Each row is a point on a landscape with many valleys, with its height.
From any point a ball rolls to the lowest of the 2 points nearest to it. It stops when none of these is lower. Distance is the straight distance between rows; heights are no part of it.
K_587 (h 27.5): .16 -.23 .28 .00 -.06 .00 .10 .03 -.25 -.06 -.11 .06 .22 -.27 -.01 .04 -.21 -.43 -.04 .04
K_521 (h 38.1): -.03 .00 .04 -.13 -.14 .28 -.15 -.18 .15 -.06 -.06 .20 .03 .23 .36 .10 -.10 .16 .03 -.23
K_8 (h 47.7): .03 .05 .02 -.16 .04 .33 -.12 -.21 .02 -.14 .15 -.41 -.01 .09 -.35 .00 .16 -.20 .25 -.03
K_688 (h 88.5): .08 -.01 -.31 -.31 -.31 .22 -.40 -.04 .37 .34 .08 -.21 -.18 .06 .31 -.06 .05 -.05 .15 .09
K_426 (h 53.9): -.07 .44 -.34 .17 .31 .57 -.07 -.18 -.03 -.13 .37 -.31 -.14 .06 -.36 .17 .19 .02 -.11 .05
K_323 (h 34.4): .03 .29 .27 .14 -.10 .08 .33 -.20 -.45 .23 .36 .26 -.11 -.35 .01 .10 -.01 -.04 -.01 -.10
K_482 (h 81.9): -.04 -.08 -.03 -.27 -.26 .31 .00 -.13 -.07 .01 -.45 -.12 .12 -.20 .10 -.24 .05 -.31 .26 .04
K_804 (h 36.3): .00 -.04 -.04 .27 -.22 .18 -.09 .15 .22 .24 -.30 -.20 -.16 -.10 .35 -.09 -.05 -.39 .26 .03
K_89 (h 45.4): .21 -.29 .30 .06 .13 .06 .06 .17 .03 -.41 -.11 .23 .35 .15 .12 -.21 .08 -.12 -.15 -.30
K_402 (h 26.0): .07 .25 .00 -.15 .07 .19 .03 -.20 .15 .20 .44 .13 -.24 .07 .25 .41 -.03 .05 .04 -.15
K_196 (h 31.3): .19 -.28 .12 -.24 -.09 .09 -.26 .00 .26 .03 -.15 .05 -.03 .19 .38 .12 -.23 -.04 .14 -.23
K_815 (h 68.6): -.11 -.38 -.15 -.03 .24 -.73 .14 .40 -.06 .00 -.06 -.11 .16 .05 -.47 -.11 -.14 .29 -.29 .26
K_846 (h 87.3): -.11 .13 -.27 -.23 -.34 .28 -.16 -.16 .15 .50 -.12 -.19 -.35 -.12 .31 .04 .02 -.27 .38 .12
K_160 (h 83.8): -.15 .13 -.16 -.23 -.22 .24 -.14 -.36 -.18 .14 -.34 -.14 .00 -.14 .02 -.24 .22 -.09 .22 .20
K_702 (h 29.9): -.29 .15 -.27 .18 -.09 -.08 .14 -.18 -.18 .31 -.23 -.41 -.08 -.33 -.13 .09 -.20 .18 .12 .39
K_271 (h 60.2): .33 -.03 -.12 .01 -.15 .46 -.16 .26 .30 .35 .22 -.42 -.09 -.22 .20 -.01 .23 -.29 .07 -.07
K_137 (h 61.7): .25 .16 -.07 .12 -.13 .25 .04 .07 .14 .28 .26 -.58 .02 -.47 -.15 .00 .23 -.29 -.07 .08
K_214 (h 71.6): -.27 -.24 -.17 -.06 .09 -.37 .27 .26 -.05 -.12 -.33 -.09 .29 -.02 -.37 -.22 -.25 .22 -.06 .11
K_648 (h 28.7): -.21 .16 -.39 -.11 -.19 -.07 -.50 -.06 .06 .11 -.17 -.20 -.14 .05 .17 -.33 .33 .04 -.03 .10
K_892 (h 62.9): .03 .15 -.11 -.01 -.14 -.08 .05 .06 .05 .25 .22 -.57 .18 -.46 -.38 -.10 .32 -.09 -.12 .21
K_53 (h 46.6): .28 .03 .27 .24 .02 .30 -.02 -.20 -.32 -.18 -.01 .35 -.03 -.04 .27 -.02 .03 .00 -.16 -.17
K_492 (h 30.9): .15 .19 .15 -.06 .15 .07 .22 -.14 -.19 .00 .36 .17 -.09 -.04 -.02 .21 -.01 .19 -.10 -.15
K_793 (h 55.9): -.03 .43 .01 .32 -.07 .48 -.05 -.11 -.05 .09 .20 .09 -.23 -.04 .17 .12 .11 -.21 .24 -.10
K_928 (h 8.9): .07 -.09 -.03 -.03 .02 -.08 .00 -.24 -.44 .02 -.17 -.06 .12 -.24 -.17 .00 -.19 .33 -.20 .26
K_460 (h 46.0): -.03 -.25 .27 .31 .39 -.54 .50 .53 -.11 .00 .15 .37 -.06 -.07 -.21 .30 -.31 -.40 -.10 .08
K_11 (h 21.0): .05 -.06 -.11 .14 -.21 .06 -.08 -.21 -.28 .20 -.42 -.32 .06 -.40 -.06 -.01 -.19 .14 -.01 .34
K_163 (h 19.2): .25 .08 -.03 -.12 -.03 .23 -.29 -.15 .23 .20 .32 .01 -.42 .41 .28 .41 -.12 .02 .23 -.08
K_953 (h 38.5): .42 -.28 .29 -.07 .10 .04 -.10 .01 .08 -.02 .08 .09 -.20 .02 .29 .27 -.10 -.07 -.19 -.10
K_275 (h 37.6): .36 -.15 .36 .11 -.04 -.19 .47 .15 -.43 .14 .06 .30 .30 -.52 -.19 .02 -.06 -.25 -.33 .18
K_442 (h 23.6): -.10 .21 -.25 -.01 -.13 -.11 -.61 -.03 .26 .06 .03 .12 -.14 .21 .28 -.26 .33 .20 .01 -.07
K_710 (h 35.1): -.09 -.09 .01 -.23 .04 -.49 -.05 .20 .46 .03 .25 .18 -.07 .30 .30 .15 -.17 .24 -.16 -.18
K_645 (h 51.6): -.12 -.12 .13 -.48 -.09 -.26 -.14 -.22 .09 -.27 .15 .04 -.02 .33 -.09 -.04 -.02 -.13 .32 -.02
K_566 (h 21.1): .43 -.26 .11 -.14 .17 .01 .05 -.24 -.32 .10 -.12 -.17 -.06 -.16 -.06 .33 -.24 .38 -.32 .27
K_950 (h 79.1): -.23 -.23 -.05 -.21 -.22 .09 .09 -.13 -.10 -.04 -.65 -.07 .27 -.24 .00 -.11 -.28 -.30 .27 .21
K_838 (h 30.5): .16 -.17 -.05 .24 -.21 .17 .03 .02 -.07 .32 -.40 -.33 -.07 -.31 .11 -.04 -.24 -.29 .23 .25
K_255 (h 56.5): -.17 -.09 -.01 -.30 -.16 -.17 -.25 -.04 .39 -.28 .01 -.12 .06 .43 -.12 -.14 .31 -.13 .28 -.09
K_294 (h 58.1): -.01 .33 -.19 .11 -.17 .63 -.09 .06 .32 .21 .15 -.19 -.14 -.08 .19 .03 .18 -.37 .19 -.16
K_903 (h 40.1): -.29 -.04 .21 .38 .06 -.35 .23 .26 -.03 -.08 -.11 .58 -.20 .05 .26 .11 -.44 -.26 .19 -.04
K_218 (h 22.5): -.03 .17 .02 .25 .26 .39 .46 .15 .24 -.07 .21 .08 .02 .15 .11 .22 .13 .23 -.28 -.35
K_412 (h 29.4): -.57 .29 -.23 .24 .05 -.08 .30 -.03 .07 .08 -.24 -.05 -.18 -.02 -.03 -.10 -.03 .08 .33 .11
K_167 (h 3.1): -.14 -.06 .08 -.19 .10 -.30 .06 -.17 -.39 -.27 -.25 .09 .20 .01 -.52 -.20 -.04 -.11 .21 .23
K_397 (h 24.8): -.18 .00 .02 -.24 -.16 -.55 .07 .01 .09 .16 -.03 -.10 .01 -.12 -.12 -.21 .04 -.03 .12 .14
K_422 (h 40.0): .01 -.26 .09 -.21 .24 -.42 .16 .24 .20 -.14 .07 .16 -.06 .29 .05 .24 -.25 .34 -.27 -.12
K_722 (h 54.0): -.28 -.04 -.10 -.11 -.05 -.15 -.03 .27 .45 -.33 .00 -.03 .22 .34 -.19 -.34 .40 .02 .07 -.29
K_440 (h 43.8): .19 -.20 .31 .32 .33 -.38 .33 .42 -.19 .02 .10 .45 .04 -.15 -.01 .12 -.14 -.10 -.39 .00
K_647 (h 29.8): -.12 .05 -.05 -.12 -.02 -.41 .00 .13 .22 .14 .08 -.05 -.09 -.07 .16 -.05 -.03 .03 -.01 -.14
K_624 (h 43.1): .24 -.12 .11 -.06 .16 .09 -.26 -.03 .11 -.30 .02 -.26 -.03 .24 -.21 .06 .04 -.07 .06 -.03
K_254 (h 38.0): .23 -.15 .20 -.21 .23 .18 -.10 -.28 -.18 -.34 .09 -.07 .03 .19 -.21 .14 -.05 .14 -.03 -.01
K_504 (h 44.9): .03 -.09 .03 -.34 .14 .38 .02 -.46 -.20 -.08 .10 -.03 .05 .07 -.04 .20 -.20 .41 .00 -.06
K_706 (h 49.6): .08 -.22 .05 -.08 -.06 -.03 -.07 .35 .35 -.37 -.18 .02 .35 .24 .04 -.28 .12 -.15 -.14 -.30
K_632 (h 66.7): .02 -.20 -.05 -.12 .11 -.57 .22 .27 .04 .09 .14 -.19 .23 -.26 -.23 -.02 -.07 .26 -.33 .17
K_231 (h 42.6): .00 .01 .35 .33 -.02 -.39 .17 .17 -.25 .05 .08 .60 -.21 -.01 .31 .13 -.32 -.10 -.02 -.04
K_249 (h 85.8): -.28 .29 -.34 -.14 -.23 .60 -.12 -.28 .06 .33 -.23 -.33 -.14 -.25 .15 -.12 .16 -.30 .22 .21
K_596 (h 43.6): .18 .06 .25 -.04 -.05 .05 -.20 -.21 -.39 -.17 .11 .18 .10 -.02 -.02 -.21 .24 -.05 .02 -.03
K_958 (h 41.2): .04 .06 .08 .40 .08 .04 .07 .25 -.07 -.32 -.07 .31 .23 .14 -.06 -.33 .30 -.04 -.03 -.26
K_149 (h 29.3): -.14 .23 -.33 .21 -.01 -.14 -.40 .08 .42 -.15 .14 .12 -.02 .46 .14 -.14 .35 .32 -.08 -.20
K_51 (h 42.0): .24 -.15 .23 .22 .21 -.14 .30 .24 -.36 -.03 .07 .47 .09 -.19 .10 -.01 .02 .14 -.61 -.15
K_428 (h 34.9): .16 -.03 -.09 -.17 .06 -.02 -.49 -.28 .04 .12 .12 -.43 -.27 .11 -.08 .22 -.03 .24 .13 .24
K_337 (h 46.7): .16 .04 .21 -.32 -.12 -.02 -.35 -.33 -.20 -.08 .12 .05 -.17 .15 .07 -.10 .15 -.16 .23 .07
K_811 (h 54.5): .09 .25 -.22 .15 .35 .47 -.11 -.19 -.15 -.16 .13 -.29 -.04 .12 -.22 .30 .07 .40 -.24 .04
K_102 (h 30.0): -.13 .11 -.08 .15 -.03 .36 .19 .03 .30 -.19 .03 .16 .01 .28 .22 .28 -.08 .21 .03 -.41
K_134 (h 49.9): .08 .07 .37 .33 -.02 .20 .15 -.09 -.17 -.20 -.09 .43 -.07 .13 .22 .01 -.08 -.25 .21 -.23
K_841 (h 9.6): .32 -.05 .04 -.06 -.29 .10 -.46 .05 .42 .16 .23 .18 -.31 .51 .48 .23 .12 -.05 .03 -.15
K_597 (h 22.7): -.40 .27 -.20 .37 .12 .21 .33 .09 .00 -.04 .07 .07 -.11 .10 -.15 .02 -.04 .25 .12 -.12
K_548 (h 35.3): -.51 .09 -.05 .26 -.01 -.26 .37 .06 -.09 .02 -.32 .29 -.17 -.06 .20 -.08 -.26 -.05 .29 .05
K_356 (h 53.0): -.13 .32 .19 .23 .01 .22 .17 -.21 -.10 -.10 .06 .37 -.25 .14 .20 .24 -.14 -.07 .37 -.23
K_590 (h 51.3): -.14 .38 -.30 -.03 .04 .49 -.09 -.09 .09 .09 .25 -.45 -.01 -.03 -.38 .07 .24 -.26 .20 .14
K_604 (h 37.9): -.13 .29 -.06 .44 .10 .10 -.07 .10 .04 -.34 -.05 .12 .01 .33 -.17 -.36 .33 .14 .13 -.17
K_385 (h 39.9): .20 -.03 .25 .16 .00 -.18 .22 .20 -.38 .04 .09 .34 .29 -.40 -.06 -.32 .06 -.10 -.30 .02
K_592 (h 20.4): .37 -.27 .18 -.03 -.12 -.08 -.38 -.01 .37 -.14 -.07 .33 -.16 .51 .44 .15 .00 .06 -.08 -.27
K_494 (h 64.1): .22 -.09 -.04 -.11 -.14 -.30 -.12 -.01 -.08 .13 .08 -.41 .28 -.40 -.43 -.07 .28 .08 -.25 .25
K_567 (h 51.0): -.08 .28 -.23 -.06 .20 .45 .11 -.42 -.39 -.03 .14 -.03 .02 .07 -.22 .09 .00 .47 -.13 .07
K_602 (h 29.2): .30 -.09 -.14 -.14 .17 -.02 -.25 -.28 -.12 .18 .05 -.41 -.18 -.03 -.13 .32 -.13 .39 -.24 .29
K_198 (h 34.1): .25 -.09 .25 .07 -.20 -.03 .42 .09 -.21 .23 -.03 -.06 .31 -.66 -.14 .04 -.09 -.35 -.16 .22
K_788 (h 33.7): -.27 .45 -.25 .40 .05 .17 -.21 .06 .22 -.11 .09 .21 -.07 .34 .13 -.15 .27 .26 -.05 -.20
K_848 (h 49.1): -.25 -.35 .13 .04 .28 -.65 .16 .59 -.02 -.08 -.01 .35 .19 .10 -.12 .09 -.36 -.26 -.13 .09
K_881 (h 17.5): -.23 -.04 -.04 -.42 -.14 -.52 -.07 -.21 -.21 -.03 -.16 -.09 .06 -.04 -.31 -.32 .18 -.04 .14 .33
K_71 (h 18.3): -.01 -.20 .23 -.27 .05 -.12 .15 -.08 -.28 -.22 -.02 .29 .27 -.01 -.22 -.07 -.22 -.18 .04 .01
K_310 (h 65.2): .11 -.15 -.11 -.19 -.12 -.56 -.14 .16 .03 .13 .23 -.26 .15 -.35 -.21 -.25 .31 .21 -.43 .16
K_107 (h 75.3): -.31 -.26 -.14 -.32 -.10 -.15 .15 .01 .01 -.05 -.45 -.15 .30 -.17 -.15 -.15 -.26 .02 .01 .15
K_370 (h 16.3): -.11 .11 -.18 .23 .22 .30 .39 .10 -.04 -.03 .09 .07 .05 .07 -.08 .03 -.02 .51 -.24 -.17
K_975 (h 45.0): -.12 -.36 .03 -.08 .36 -.43 .27 .46 .18 -.25 .00 .30 .17 .20 -.14 .06 -.31 .23 -.12 -.09
K_655 (h 35.6): -.18 -.06 -.16 .03 -.13 -.02 -.30 .10 .38 .09 -.34 -.35 -.07 .05 .20 -.21 .12 -.17 .16 -.01

Where does a ball stop that starts at each point below?
K_231: K_370
K_440: K_167
K_249: K_596
K_815: K_596
K_89: K_442
K_271: K_596
K_848: K_167

Call two points neighbours if one is among the 2 nearest of the other. Go from one point of each pair to the other, from neighbour to neighbour, staying as low as possible. Name the highest point that can't be avoided.
K_442, K_167: K_440
K_442, K_841: K_521
K_928, K_370: K_702
K_442, K_254: K_624
K_442, K_928: K_804
